Points on a hilly landscape, in no order, each with its height.
From any point a ball rolls to the lowest of the 6 points nearest to it. It stops when none of these is lower. Distance is the straight distance between rows; heights are no part of it.
k932 h=27.1: [136 114 151 101 109 119 135 118 127  87 129 143 135 158 170 117 130  56
 135 178 111  86 105 145 161 138 114 103 109 128  83 111 104 176 127 183
  88 112 106 131 142 118 134 122 156 151 140 134 132  25  89 122  88  85
  55 152 126 144 168 152 162 187 106 152 160 146 109 151 145]
k702 h=34.1: [ 96 170 116 152 145 170  60  54 129 120  86 101 155 155 120 165 207 138
  58 169 156 120 175 133 150 158 175 100 189 134 216 120 229 190 166 121
  66 154  59 108 122 127 143 125 114 103  65 102 170 170 163 113 170 144
 163 167 145 147 101 148  87 133 156 128 150  96 115 153 130]
k517 h=21.5: [122 105 180  82 100  97 162 136 112 104 148 102 144 179 218  73 160  50
 141 206  71 117 102 132 151 132  86 101  73 112  76 121  77 214 121 200
 102 104 139 162 131 117 121 122 175 163 133 104 194   4  55 118 110  79
  60 148  89 154 158 130 157 192  81 156 124 158 119 146 168]
k299 h=32.6: [109 116  97 132 117 131  95 131 129 172 130 118 141 116  94 144 124 178
 105 100 139 146 150 134 130 110 120 153 131 134 168 163 161 103 122 108
 146 117 132 108 112 117 134 151  81 119 138 130 112 192 166 127 149 163
 200 120 126 119 108 116 130 103 149 126 107 120 147 100 134]
k8 h=24.4: [106 129 108 137 135 156 101 111 153 175 126 131 145 126 106 143 136 172
  90 114 151 132 158 126 134 120 126 137 151 126 174 136 186 133 125 110
 109 121 111 124 126 134 137 157  94 107 109 110 134 178 160 131 156 145
 179 151 114 134 118 118 126 132 144 137 140 103 125 114 138]
k325 h=16.1: [123 145 114 147 131 149  83  95 154 132  84  99 149 127  65 166 141 161
 110 108 169 138 156 136 143 114 157 127 164 121 181 147 205 136 132 147
 132 128  88  97  99 116 136 168  65 119 104 131 111 233 194 130 191 158
 192 123 139 132  70 141  95  72 171 123 122  86 131 112 122]
k748 h=31.8: [ 87 152 118 133 153 147 128  91 125 144 113 130 125 119 132 161 171 135
  83 159 138 121 170 142 165 154 134 115 165 143 185  99 182 149 142 111
  73 139  82 107 147 161 165 141 125  92 118 112 152 111 136 130 113 126
 115 173 137 146 120 106 136 177 123 119 181 104 108 147 132]
k124 h=29.1: [122 100  94 135 124 127  98 157  95 151 158 130 128 106 115 130  97 169
 117 103 135 136 139 122  97 120 115 162 110 160 142 166 127  86 136  85
 151 125 152 108 141 112 120 135 102 122 151 124  99 157 142 127 124 166
 181 103 146 112 132 112 128 114 139 120 101 134 154  95 123]
k784 h=26.1: [109 149 115 145 138 157  83  89 158 148 100 113 150 128  98 156 157 160
  96 120 158 128 155 124 139 117 147 119 169 127 193 134 209 153 140 130
 107 123  92 116 116 124 133 155  89 103  88 110 144 202 169 136 187 143
 190 146 112 132  92 137  96 109 154 145 137  96 112 134 140]
k276 h=40.0: [101 144 120 130 155 136 128  93 115 127 112 137 128 128 134 154 163 121
  87 169 143 118 164 151 167 146 125 104 159 134 160  91 173 147 138 122
  59 132  86  98 154 163 171 136 129 112 135 114 135  81 123 133  94 121
  95 163 140 140 133 106 152 190 119 121 192 113 111 145 127]
k440 h=28.1: [114 107  97 134 126 130 101 138 127 169 148 148 134 119 112 129 108 177
 107 108 137 143 138 122 112 113 119 148 122 142 151 147 138  94 127  82
 129 132 134 127 142 124 131 149  93 107 139 119 112 163 149 132 126 146
 170 113 127 124 132 110 140 122 131 127 124 123 144  99 134]
k395 h=28.3: [117 124 101 141 132 142 100 125 141 173 124 135 142 121  95 132 123 185
 100 112 148 143 152 128 133 117 122 147 134 130 165 149 166 115 119 112
 131 115 121 117 114 120 130 156  80 108 133 120 117 191 164 138 151 151
 191 126 120 127 108 117 127 113 153 129 123 109 136 114 143]
k42 h=22.3: [147 115 161 102 101 102 185 143 146 108 145 132 108 151 170  92 124  56
 167 147  97 109  86 126 132 131 107 106  99 108  55 122  57 164 120 179
 139 100 148 161 130 114 118 114 177 146 140 123 159  53  86 123 110  84
  67 125  94 126 149 137 141 162 105 144 123 166 107 171 147]
k153 h=55.0: [131 103 119 129 118 125 105 181  81 129 169 129 120 103 139 114  84 155
 140  88 109 130 109 111  70 122 119 170 115 163 119 165 105  67 141  88
 158 154 168 116 132 111 110 103 130 137 150 136  84 137 112 132  99 155
 165  93 150 111 141 128 114 100 126 119 102 152 149  95 109]
k587 h=32.2: [146 123 137 124 117 116 160 135 142 110 139 163 105 135 139 111  99  78
 146 128 123 113 102 122 136 136 123 118 112 122  83 105  64 128 123 128
 128 121 127 144 137 136 121 118 159 132 138 138 129  88 107 116  98  94
  65 121 122 122 160 145 150 152 116 136 134 149 116 143 118]
k128 h=20.5: [140 110 168  95  93  97 194 153 139 126 159 111 121 157 203  76 136  57
 181 160  80 130  87 125 132 136  97 120  81 112  48 131  64 178 109 190
 139  87 157 171 128 113 114 107 187 150 134 106 182  34  66 116 120  90
  72 120  84 131 156 125 140 169  99 158 131 169 110 181 164]
k456 h=11.3: [140 125 120 124 133 138 156 113 131 123 143 162 110 130 133 122 107  85
 122 136 135  98 130 137 142 137 126 116 135 124 100 105 100 129 131 123
 100 114 101 139 150 152 137 128 143 120 135 128 123  85 112 125  92 106
  68 139 138 116 161 140 157 166 110 129 162 133 115 135 119]
k366 h=19.2: [ 88 161 117 143 156 151 118  75 125 141 101 118 135 124 129 159 182 146
  71 167 143 132 174 137 159 145 137 118 179 137 209 104 197 161 147 109
  72 141  88 102 143 150 160 140 127  98 103 106 165 130 140 127 134 132
 133 171 133 154 120 110 119 167 136 121 171 100 109 144 137]
k268 h=4.3: [ 94 147 108 143 134 161  94  84 164 157 105 111 146 129 103 157 165 166
  87 127 149 127 165 134 140 130 144 113 169 132 201 123 210 148 145 120
  99 129  99 116 118 138 140 159  94  96  82 110 144 182 161 133 166 138
 179 151 113 134 103 129 102 125 146 139 158 101 103 143 140]
k258 h=22.9: [147 116 137 134 131 122 112 177  95 103 154 140 115 110 140 106  92 140
 156 103 107 134  83 101  68 119 123 148 102 148 104 142  73  66 137  87
 156 158 185 129 133 125 107  92 143 137 145 146 100 121 104 126 103 141
 130 105 142 114 150 126 118 104 107 112 104 147 144  92 105]
k457 h=22.8: [116 126 107 138 140 142 120 121 145 168 145 157 124 120 114 131 121 165
  97 114 140 127 154 130 131 124 119 139 142 138 156 114 145 113 127  90
 103 124 123 136 139 151 140 150 104 102 128 113 128 149 145 136 128 132
 146 144 123 122 144 110 152 135 122 138 156 110 125 115 130]
k321 h=5.6: [153 132 188 112 148  82 197 193 107  96 132 107 120 120 179  90 120 110
 207 127  84 179  71 112 113 115 101 133  78  90  47 125  54  99  86 139
 208 148 229 170 113 139 102  66 185 170 153 163 148  79  67 139 121 124
  91 120 111 111 123 116 136 107  98 115  97 176 141 129 128]
k494 h=26.0: [130 106 177  81  95 107 133 124 120  88 142 116 142 181 209  93 157  58
 120 199  86  97 109 139 159 132 105  99  86 121  84 119  95 204 120 206
  82 102 122 146 123 106 135 126 164 167 132 119 162   4  69 121 103  82
  53 156 109 154 167 140 162 185 100 148 134 151 118 144 165]
k650 h=14.9: [121 129 101 141 126 141  79 108 143 150  96  95 140 113  59 165 137 173
 120 107 160 141 151 136 145 112 142 133 155 119 181 165 189 125 124 137
 151 121 107 100 104 108 129 163  72 119 122 133 103 224 187 130 185 159
 202 121 126 133  79 132 104  76 167 115 105  96 143 108 123]
k338 h=18.6: [143 123 141 109 113 126 154 121 125 102 129 153 115 135 146 121 120  65
 130 150 126  92 117 143 149 140 117 107 117 124  80 104  98 156 131 163
  94 106 115 135 147 136 140 128 157 140 145 134 129  55 104 126  87  82
  58 130 126 128 158 148 152 167 111 138 151 147 112 148 127]
k730 h=5.9: [ 92 151 111 145 154 155 123  93 145 151 117 120 134 122 127 148 163 155
  79 145 143 120 173 141 157 142 130 120 161 134 191  99 189 145 145 108
  80 129  99 113 140 165 154 144 119  93 105 108 150 136 139 129 134 129
 136 170 131 141 130 109 131 160 133 131 168 100 114 140 129]
k777 h=15.5: [111 162 111 153 140 161  72  78 162 129  93  98 151 145  94 173 159 140
  94 125 156 121 164 133 130 126 157 119 185 133 195 127 227 165 145 140
  94 134  73 111 107 122 135 152  88 106  77 109 138 208 180 129 187 147
 193 145 130 141  85 147  86 100 156 143 145  83 117 142 134]
k618 h=4.9: [155 126 186 103 126  70 210 183 130 112 143 111 118 135 183  84 115  91
 208 130  96 175  69 103 119 122 108 124  83  88  39 116  47 123  88 159
 205 127 201 162 114 121 110  80 187 156 157 140 153  73  72 130 117 107
  88 114  99 121 125 111 139 131 101 131 114 177 123 163 147]
k996 h=31.0: [134 109 119 141 121 125 107 163 101 131 153 154 132 114 138 108  87 148
 140 105 123 133 114 108  82 125 124 152 107 158 119 143  87  66 132  75
 148 145 155 133 141 126 109 108 131 120 148 137 100 139 122 123 101 150
 145 100 140 115 144 117 130 119 115 120 104 137 143  93 110]
k205 h=29.4: [120 115  99 140 120 129 113 148 113 158 150 151 126 124 121 115 102 170
 119 107 137 133 140 121 100 121 122 154 126 157 141 137 120  87 125  78
 131 136 147 133 147 125 123 133 107 112 141 119 109 151 146 134 120 144
 162 109 135 119 137 111 140 125 132 132 121 130 145 100 125]
k100 h=15.8: [160 126 169 120 121  93 185 168 123 103 134 137 112 123 160  91 103 109
 187 130  93 151  70 106 103 128 124 124  93  97  60 110  41 100 109 144
 173 150 184 153 118 126 104  91 175 147 148 148 139  94  96 124 112 113
  75 113 121 122 138 120 130 113 105 125  98 162 130 133 125]
k545 h=30.6: [ 96 166 110 151 140 173  62  63 151 131  90  98 155 140 107 170 184 148
  74 144 154 128 164 131 141 132 166 109 192 131 211 121 227 179 164 126
  83 142  74 119 120 124 142 145 107 104  69 105 161 187 165 122 183 147
 168 158 137 148  95 142  89 112 163 141 152  91 117 149 132]
k226 h=15.7: [163 121 163 132 134 100 153 189  94  83 144 122 112 109 163  90 106 125
 186 111  87 149  63  94  85 122 120 138  91 117  80 133  61  78 112 113
 188 169 214 141 124 132 104  78 168 153 139 163 109 100  75 131 112 126
 104 124 132 118 141 123 111  92  96 111  97 162 146 102 107]
k983 h=11.8: [ 98 138 102 136 144 152 133 100 144 152 123 139 123 119 120 141 138 145
  88 134 140 124 157 132 152 141 124 124 146 138 169 100 165 124 134  98
  85 130 101 126 152 160 156 146 110  98 121 113 144 119 127 136 120 120
 123 157 123 124 146 110 143 156 117 128 162 116 114 133 129]
k50 h=7.6: [116 179 111 158 142 166  53  59 145 123  93 103 161 160 114 173 185 128
  74 147 159 109 174 134 130 137 177 103 195 137 211 129 237 189 168 134
  77 144  59 110 120 120 134 140 104 109  66 105 146 191 173 126 181 155
 180 148 139 136  88 159  79 103 167 135 151  82 111 160 129]
k803 h=11.2: [126 179 105 166 143 171  49  61 158 119  92  97 160 159  99 188 181 128
  81 128 170 113 165 139 128 131 180 111 195 137 197 130 235 186 165 147
  76 137  43 109 112 111 137 151 100 115  69 107 139 207 185 134 188 162
 187 137 146 133  70 171  81  87 179 135 144  75 113 151 114]
k433 h=13.7: [123 124  98 130 126 145  93 113 113 143  98  97 136 102  61 165 133 179
 119  98 154 145 157 146 141 131 141 152 143 117 174 181 180 117 127 139
 167 123 122  93  99 111 128 156  71 131 131 138  86 225 182 132 174 167
 206 107 143 132  79 124 101  71 168 104  85 109 163  99 115]
k869 h=2.6: [126 129  79 127 131 141 115 126 102 147 110  80 116  79  60 170 122 180
 125  77 127 136 173 165 135 138 134 174 132 125 190 185 152  96 125 132
 192 133 132  90  96 112 127 139  80 147 128 138  85 222 170 125 148 177
 208  99 160 122  98 120  84  59 186  98  63 112 186 105 114]
k600 h=32.0: [126 106  90 127 124 122 117 161  89 158 154 105 130  85 106 141 100 172
 125  82 117 142 156 135  94 130 110 185 115 161 156 180 132  78 148  99
 185 140 150  85 126 107 109 128 104 142 147 136  74 169 135 129 114 180
 199  86 153 107 119 108 108  91 159 116  89 150 162 106 125]
k755 h=65.5: [116 117  93 137 124 129  95 139 106 175 123 103 131 102  88 145 117 179
 117 102 136 150 156 141 120 122 120 166 124 130 174 174 154 102 130 113
 168 124 136  93 116 103 128 154  77 121 148 133  91 191 161 130 140 172
 208  97 143 118 103 114 121  93 160 115  85 124 160 108 129]
k137 h=31.7: [ 92 163 122 147 144 154  91  81 153 142 100 111 151 130 117 166 186 157
  70 139 147 124 170 133 146 140 150 117 176 129 208 112 213 163 153 120
  80 135  88 118 124 146 146 145 105  97  83 109 153 172 152 118 169 139
 165 166 129 141 111 125 101 140 144 135 157  98 108 153 140]
k795 h=24.3: [153 129 159 117 109  98 183 160 144 105 141 140 108 133 166  96 117  72
 182 125  97 134  80 125 124 125 117 116  97 104  52 117  46 125 111 154
 152 118 157 151 126 123 101  98 173 152 145 144 158  79  97 118 109  91
  72 117 107 126 148 136 140 138 108 139 113 162 119 156 133]
k204 h=39.7: [137 119 116 138 127 130 139 134 130 142 155 179 116 124 123 112  91 139
 123 113 132 125 126 122 111 125 127 135 122 140 112 110  89  96 129  84
 120 132 134 148 157 137 118 126 130 113 133 128 131 125 125 130 107 120
 107 112 125 126 157 125 157 130 114 128 137 123 128 108 121]
k314 h=36.1: [152 122 154 125 120 108 173 146 139 107 138 155 109 132 148  95 101  89
 170 128 108 126  84 107 124 123 125 116 100 108  60 106  53 118 122 136
 149 128 152 154 129 123 107 106 168 139 135 146 136  95 102 114 107  98
  72 107 114 122 146 133 142 129 104 137 109 153 122 140 121]
k472 h=17.2: [150 122 177 101 108  81 198 164 147 121 146 122 118 144 187  86 129  60
 188 139  86 142  82 113 124 129 104 117  89 101  46 128  53 150 103 179
 165 101 158 166 119 111 111  97 190 147 142 122 175  61  81 124 121  96
  77 114  93 123 140 123 134 156 104 148 118 178 111 177 150]
k929 h=59.5: [125 119 111 135 132 138 133 131 136 154 156 169 114 123 119 120  99 144
 107 116 144 121 128 118 122 126 125 132 128 142 124 108 114  98 119  83
 105 125 123 143 150 145 131 136 124 109 139 120 118 130 128 133 113 123
 117 120 130 120 154 124 155 141 118 131 144 117 127 114 120]
k157 h=6.6: [153 123 166 124 107  95 187 155 137 106 138 143 105 132 163  84 106  95
 183 128 102 139  74 109 113 123 135 115  92  97  53 106  46 112 111 145
 168 130 171 155 118 119 111  93 173 149 140 152 150  90  93 116 110 101
  69 115 109 122 141 132 138 128 115 127 103 163 123 152 125]
k599 h=34.5: [152 123 148 117 108 110 181 137 142 106 141 151 101 136 153  95 121  69
 168 133 104 112  89 115 121 134 121 113 104 108  59 106  57 137 120 154
 146 117 143 157 128 127 110 110 177 144 136 134 144  81  99 114 106  87
  68 121 112 129 155 151 133 143 107 140 124 155 120 159 124]
k563 h=11.9: [124 135 117 115 147 139 147 100 130 119 125 148 117 127 128 142 142 106
 102 153 139 103 143 147 159 142 118 113 150 140 136  96 143 139 133 121
  75 123  88 118 157 162 163 134 136 123 142 123 121  73 116 137  85 107
  75 151 137 128 146 122 161 185 111 125 182 120 108 139 123]
k184 h=4.4: [125 127 108 135 134 138 144 114 139 150 145 164 113 127 115 127 107 138
 109 123 143 116 135 131 136 135 124 126 137 141 126 102 121 112 136  95
 101 124 113 138 152 159 144 142 122 115 130 124 127 120 133 134 112 109
 110 132 130 124 147 121 157 156 115 135 153 115 119 128 124]
k593 h=21.3: [140 114 172  95  95  95 171 138 128 110 153 103 135 161 205  86 148  39
 152 176  78 109  95 136 145 134  96 112  84 118  67 129  71 192 119 198
 114  92 144 164 131 119 119 115 182 152 131 115 178  20  61 118 105  79
  61 134  90 144 157 128 155 179  91 154 128 162 113 168 160]
k59 h=32.7: [136 108 162  94  97 111 138 130 129  89 141 126 135 164 187  96 146  54
 144 177  91  90 109 133 157 131 106 101  92 115  69 127  86 191 127 197
  93 100 121 154 134 109 132 122 166 157 133 119 153  21  83 118  98  76
  59 142 102 148 165 140 153 184  99 152 138 150 112 156 152]
k64 h=15.4: [134 158 106 154 137 158  63  80 165 119  87 100 153 145  77 187 158 136
 104 119 183 123 167 135 128 119 176 114 193 138 187 137 231 160 142 154
 105 128  58 100 101 110 135 162  85 114  76 110 120 227 201 133 197 160
 179 122 150 133  62 155  72  68 173 125 137  68 109 133 115]
k757 h=30.8: [130 105 117 135 123 120 116 154 108 141 156 162 124 119 128 112  87 151
 129 109 123 141 123 110  91 115 118 144 111 153 122 137  93  88 134  77
 136 141 149 130 145 127 111 118 119 118 143 128 102 139 134 125 114 135
 143 105 132 117 151 124 132 109 116 120 111 134 141  95 118]
k485 h=18.9: [127 154 113 147 133 150  73  92 156 141  97 105 155 135  68 164 146 157
 112 111 170 132 155 133 137 108 157 111 173 122 185 143 215 147 131 145
 124 124  83  98  98 118 137 163  72 115 100 123 111 229 195 126 193 156
 194 125 129 121  66 142  91  75 171 131 128  84 119 124 124]
k939 h=34.0: [156 122 163 126 121 106 157 165 125  99 135 156 104 128 143  92 106 104
 166 124 107 140  78  99 103 126 127 125  92 111  67 105  48  92 113 121
 158 139 164 148 132 124 107  98 173 140 140 145 126  98 103 122 114 109
  77 111 124 124 143 124 135 118 107 122 106 150 131 121 108]
k357 h=17.3: [155 118 154 129 132 113 133 189  96  90 153 121 112 101 155  93  99 143
 181  97  96 137  71 106  70 123 124 148  97 134  91 133  64  69 125 103
 173 169 202 140 119 128  95  83 159 146 139 167  99  97  84 128 110 133
 121 109 142 113 149 133  98  97 101 106  92 162 142  92 104]
k670 h=13.8: [151 130 175 120 116  87 195 168 139 114 135 129 115 138 168  93 118  84
 191 129 100 153  75 108 118 125 116 118  84  91  40 121  50 120 101 152
 174 135 179 157 120 117 106  95 184 151 149 138 162  76  86 123 113 101
  76 112 107 130 137 123 129 132 105 133 104 173 118 155 136]
k609 h=22.6: [103 137 113 139 135 155 100  93 159 162 113 116 140 132  99 150 150 163
  85 121 152 137 154 137 136 129 134 124 161 128 192 129 202 143 132 122
 105 119 103 118 124 134 138 161  91  97 100 107 140 180 159 132 173 147
 182 150 111 138 118 122 111 122 146 139 148  98 117 131 143]
k832 h=10.2: [156 124 172 124 135 100 173 184 104  91 138 118 108 117 163  91 107 123
 196 118  93 153  66 104 101 119 126 133  88 103  64 123  48  94 110 133
 194 156 208 153 114 131 103  77 171 160 142 165 128  83  78 127 114 124
  90 120 126 121 134 118 114  99  94 103  89 161 147 115 113]
k489 h=33.4: [122 103  98 131 129 121 106 166  90 144 163 118 128 100 126 126  90 161
 138  84 117 132 132 123  81 121 119 182 116 167 140 166 110  72 142  84
 168 147 156  98 137 108 114 119 115 139 148 135  79 151 128 124 105 168
 183  92 150 105 131 111 114 104 138 117 100 149 155  96 121]
k815 h=5.8: [118 118  94 137 118 142  98 117 120 158 110 111 142 114  73 154 128 185
 122 104 147 152 153 137 141 112 134 144 140 127 177 174 172 115 116 123
 158 122 118 101 100 107 126 161  82 134 132 125 105 205 181 134 168 167
 204 120 127 130  90 129 116  94 163 116  99 113 152 107 133]
k886 h=33.6: [107 133 129 118 145 131 136  99 108 121 114 144 121 130 139 148 151 112
  99 174 141 111 155 148 166 146 118 107 144 143 130  92 168 149 139 133
  62 130  83 102 157 155 166 129 134 122 151 117 128  63 120 134  79 115
  76 158 150 143 133 116 160 189 118 127 193 123 107 147 120]
k746 h=23.6: [123 123 143 108 129 121 133 115 119  96 122 145 126 143 144 141 139  84
 115 167 132  88 136 151 163 135 122  95 136 140 102 103 143 161 131 153
  71 111  89 116 154 142 159 135 150 136 149 122 123  47 106 132  80 107
  61 152 149 137 158 136 164 193 111 134 170 120 100 147 128]
k964 h=19.8: [132 142  83 134 136 148 100 114 109 117  93  72 117  89  38 178 132 178
 121  77 142 136 174 166 142 140 175 147 145 114 197 184 161 113 125 139
 192 127 116  96  80 116 137 135  77 141 111 136  68 244 183 123 175 162
 196 104 168 132  87 137  64  42 181  90  74  93 186  90  92]
k910 h=26.9: [111 121  96 139 125 142 104 132 139 173 135 133 138 121 108 135 116 184
 101 109 142 139 147 130 128 120 117 141 130 138 157 144 153 113 127  97
 126 114 127 126 131 128 139 161  85 104 128 115 126 173 162 138 146 145
 179 136 122 134 125 115 141 125 136 134 123 120 139 106 142]
k530 h=38.1: [115 102  86 130 123 132 101 154  97 171 141 116 136 100  92 136 111 176
 117  93 137 146 150 135 109 119 114 171 114 145 154 177 142  93 136  97
 171 127 141 101 123 107 121 147 102 129 147 132  91 176 151 129 129 170
 200 102 137 113 113 111 120  98 160 120  89 125 162  99 133]
k147 h=13.9: [151 133 185 110 146  81 204 196  98  90 139  95 127 115 173  76 113 123
 216 111  77 172  59 112 107 119 101 139  72 100  60 125  47  93  89 136
 218 156 234 165 107 139  96  77 179 176 140 167 132  70  52 151 116 129
  99 125 121 111 134 113 128 102  97 106  90 185 148 116 125]
k170 h=24.2: [148 114 134 133 120 117 153 133 132 118 145 175 105 132 134 110  95 107
 136 118 124 119 106 114 115 133 127 124 113 133  89  95  72  99 132 102
 126 125 132 145 147 140 124 113 152 121 143 132 123 112 113 117  99 105
  82 113 125 120 157 134 147 134 110 134 130 129 117 115 120]
k740 h=7.1: [149 133 188  92 146  65 215 204 101 105 133  90 131 117 189  79 103 114
 220 124  83 201  73 116 113 123  93 145  58 100  46 126  50 102  74 144
 221 149 233 166 114 136 104  68 188 179 154 156 144  66  57 148 118 131
  89 119 111 118 124 110 149 112 101 112 106 188 145 140 148]
k567 h=27.6: [142 115 132 144 123 119 136 151 121 130 154 174 110 125 130 107  87 139
 133 114 131 130 106 103  92 123 130 139 108 145 101 128  75  80 128  83
 127 145 145 139 140 131 118 110 137 124 135 136 115 125 134 123 112 128
 110 109 124 121 148 124 143 121 109 128 116 130 138 100 113]
k452 h=22.7: [112 128 111 135 126 149  88 118 143 164 112 116 147 125  84 147 138 176
 108 109 158 146 155 138 134 111 128 141 152 123 174 149 184 124 119 123
 131 118 116 113 120 112 138 160  73 112 118 125 113 206 176 138 170 155
 198 124 120 134  96 121 123 105 156 131 118 110 140 113 130]
k707 h=15.2: [121 138 107 139 136 153  80 105 138 132  84  97 141 124  52 168 140 171
 124 110 169 143 155 140 142 118 160 125 160 122 181 164 200 134 126 151
 147 123  93  99  95 111 129 156  68 119 117 128  94 241 196 133 195 158
 200 114 140 126  72 141  94  68 170 111 108  84 138 108 111]
k763 h=33.5: [120 126 147 115 133 113 128 106 112 109 110 151 132 144 145 149 145  92
 104 178 133  97 153 150 167 140 121  97 144 148 111  98 153 165 125 154
  58 118  82 104 156 140 164 131 145 135 160 119 119  43 114 132  75 105
  65 158 149 142 150 127 167 198 112 128 185 125 104 144 123]
k898 h=11.7: [131 119 121 117 127 128 154 117 129 114 131 160 114 132 136 131 121  85
 128 150 135  90 132 141 152 133 122 114 131 138  98 101 109 143 140 138
  96 114  99 134 148 155 134 128 144 135 142 137 122  64 110 130  82 104
  68 131 136 127 162 147 157 168 111 136 161 132 113 141 129]
k400 h=19.7: [134 143 108 142 145 146  73  91 145 113  79  92 139 123  45 187 143 162
 118 112 180 138 158 135 137 126 171 119 174 120 180 159 205 128 127 148
 146 124  79  97  88 109 132 168  65 121 103 128  86 243 204 131 191 161
 191 113 160 132  56 137  86  47 173  94 115  76 142 108 101]
k102 h=30.0: [117 122  84 122 129 136 116 139  96 147 126  83 127  87  78 157 116 187
 125  82 126 145 169 156 133 133 128 175 122 135 178 189 148 100 131 111
 179 131 139  92 107 116 116 150  80 141 141 136  84 209 155 126 138 180
 211 106 158 118  95 118 101  76 174 100  73 127 171 103 122]
k24 h=23.5: [135 107 163  93  95 106 156 134 128  98 145 109 141 176 205  87 150  48
 144 188  80 107 103 135 156 130  98 106  81 120  69 130  78 193 121 203
  99  97 133 161 135 114 124 113 169 157 131 119 171  19  70 121 108  79
  58 147  98 148 170 136 155 191  98 152 131 161 114 153 166]
k109 h=11.4: [118 172 101 163 139 176  40  54 134 113  87  96 163 167 112 185 200 126
  64 161 171 100 173 141 129 144 192 102 193 140 208 126 240 196 171 125
  64 149  43 109 121 113 138 136 112 117  62 102 150 186 180 121 169 158
 169 155 160 135  76 171  73 104 177 137 146  74 115 156 129]
k980 h=41.7: [123 115 101 143 130 137 122 130 136 161 145 158 129 123 114 122 103 165
 106 115 141 131 139 120 115 115 115 145 129 146 145 133 126 100 123  87
 117 119 129 138 142 141 133 149 106 102 136 117 126 150 141 135 124 136
 150 124 129 117 141 110 153 135 120 130 135 121 131  97 128]
k865 h=2.8: [155 123 183 109 137  81 191 181 114  99 130 124 115 127 173  78 106 110
 199 123  91 158  65 101 108 123 118 127  87  96  61 117  51  99  99 137
 198 138 208 167 115 124 104  80 180 155 149 160 146  83  78 133 114 118
  85 116 122 118 133 120 133 115 102 115  93 168 140 137 121]
k710 h=20.1: [102 144 111 149 145 154 113 100 159 168 119 126 137 123 108 156 154 165
  83 129 145 128 160 130 138 125 139 122 163 135 188 114 191 142 136 114
  88 121 110 120 131 142 143 165 100  92  95 117 149 168 157 132 160 128
 168 161 113 142 116 115 116 131 140 141 158 104 120 134 135]
k936 h=15.3: [125 131 140 104 131 125 142 111 124 109 124 159 120 137 137 139 134  85
 115 156 140  87 139 145 162 148 125 105 132 138 107 101 132 158 136 150
  81 118  97 121 154 148 149 125 141 131 150 127 124  55 111 127  82  97
  63 143 136 132 155 143 160 185 107 133 173 125 109 138 126]
k885 h=8.3: [146 116 117 131 127 126 150 128 129 130 139 174 109 126 122 112  92 119
 128 121 136 119 124 114 113 126 131 127 124 133  98  96  85  98 129 100
 117 129 129 148 146 143 121 122 133 121 139 130 119 116 126 122 100 104
  90 117 126 119 155 132 152 140 112 129 141 129 123 115 117]
k681 h=18.1: [152 115 157 135 124 111 138 183  98  87 150 139 116 114 153  98  99 139
 171 108 104 138  82  96  74 119 129 138 101 130  84 123  55  73 124  99
 162 162 191 139 124 123 100  83 158 142 140 158 108 109  93 126 101 132
 109 104 141 121 141 131 113 102 101 106  95 153 138  93 101]
k385 h=10.3: [118 135 114 120 144 138 145 112 132 132 129 156 115 124 131 134 126 110
 108 142 138  89 148 144 148 142 125 121 145 140 122  98 135 134 136 114
  91 125 103 124 154 157 151 138 132 116 138 127 128  91 118 141  95 116
  84 145 139 125 151 126 163 174 114 132 173 113 114 137 124]
k49 h=32.8: [140 108 152 102 103 120 156 129 138 101 139 132 124 147 170 100 134  52
 149 158 101  90 100 138 145 132 112 116 109 117  65 112  76 167 126 184
 115 103 121 145 138 119 129 122 165 156 140 135 148  40  81 121 100  82
  56 130 111 130 160 148 150 174 110 150 140 155 116 159 138]
k261 h=22.5: [111 135 114 141 137 154  85 103 156 152 112 116 152 120  81 158 144 174
 104 119 159 142 158 125 138 112 131 135 159 125 186 148 200 143 126 127
 129 120 109 113 103 122 138 170  78 110 104 124 126 208 172 138 181 144
 199 136 117 133  99 126 110 103 151 129 131  97 122 121 140]
k846 h=15.1: [139 124 126 123 129 132 156 124 137 126 140 171 105 130 123 122 100  93
 128 132 136 100 115 129 133 131 126 120 127 128  95  94  88 123 134 113
 118 119 121 144 152 145 126 125 147 117 138 133 124  93 122 123  99  99
  76 126 130 117 159 139 158 156 117 131 148 136 114 131 124]
k500 h=25.5: [153 118 131 136 119 126 146 145 129 116 145 172 107 128 132 101  90 123
 149 116 124 123 102 110 101 126 135 131 104 127  90 107  63  94 126 100
 131 134 146 146 145 131 113 106 150 126 146 143 122 113 120 126 102 107
  88 112 126 126 158 130 147 129 107 125 120 142 127 109 111]

Call two points neighbours if one is among the 6 nearest of the other. Go from one point of each pair to the other, from neighbour to neighbour, staying as low as possible. Name the highest point that can't be avoided.
k869 and k268 -> k325
k865 and k157 -> k670
k50 and k268 -> k777

For each start below, name the point where the ball stops.
k530 -> k184
k153 -> k865
k494 -> k865
k600 -> k184
k59 -> k865
k24 -> k865
k205 -> k184
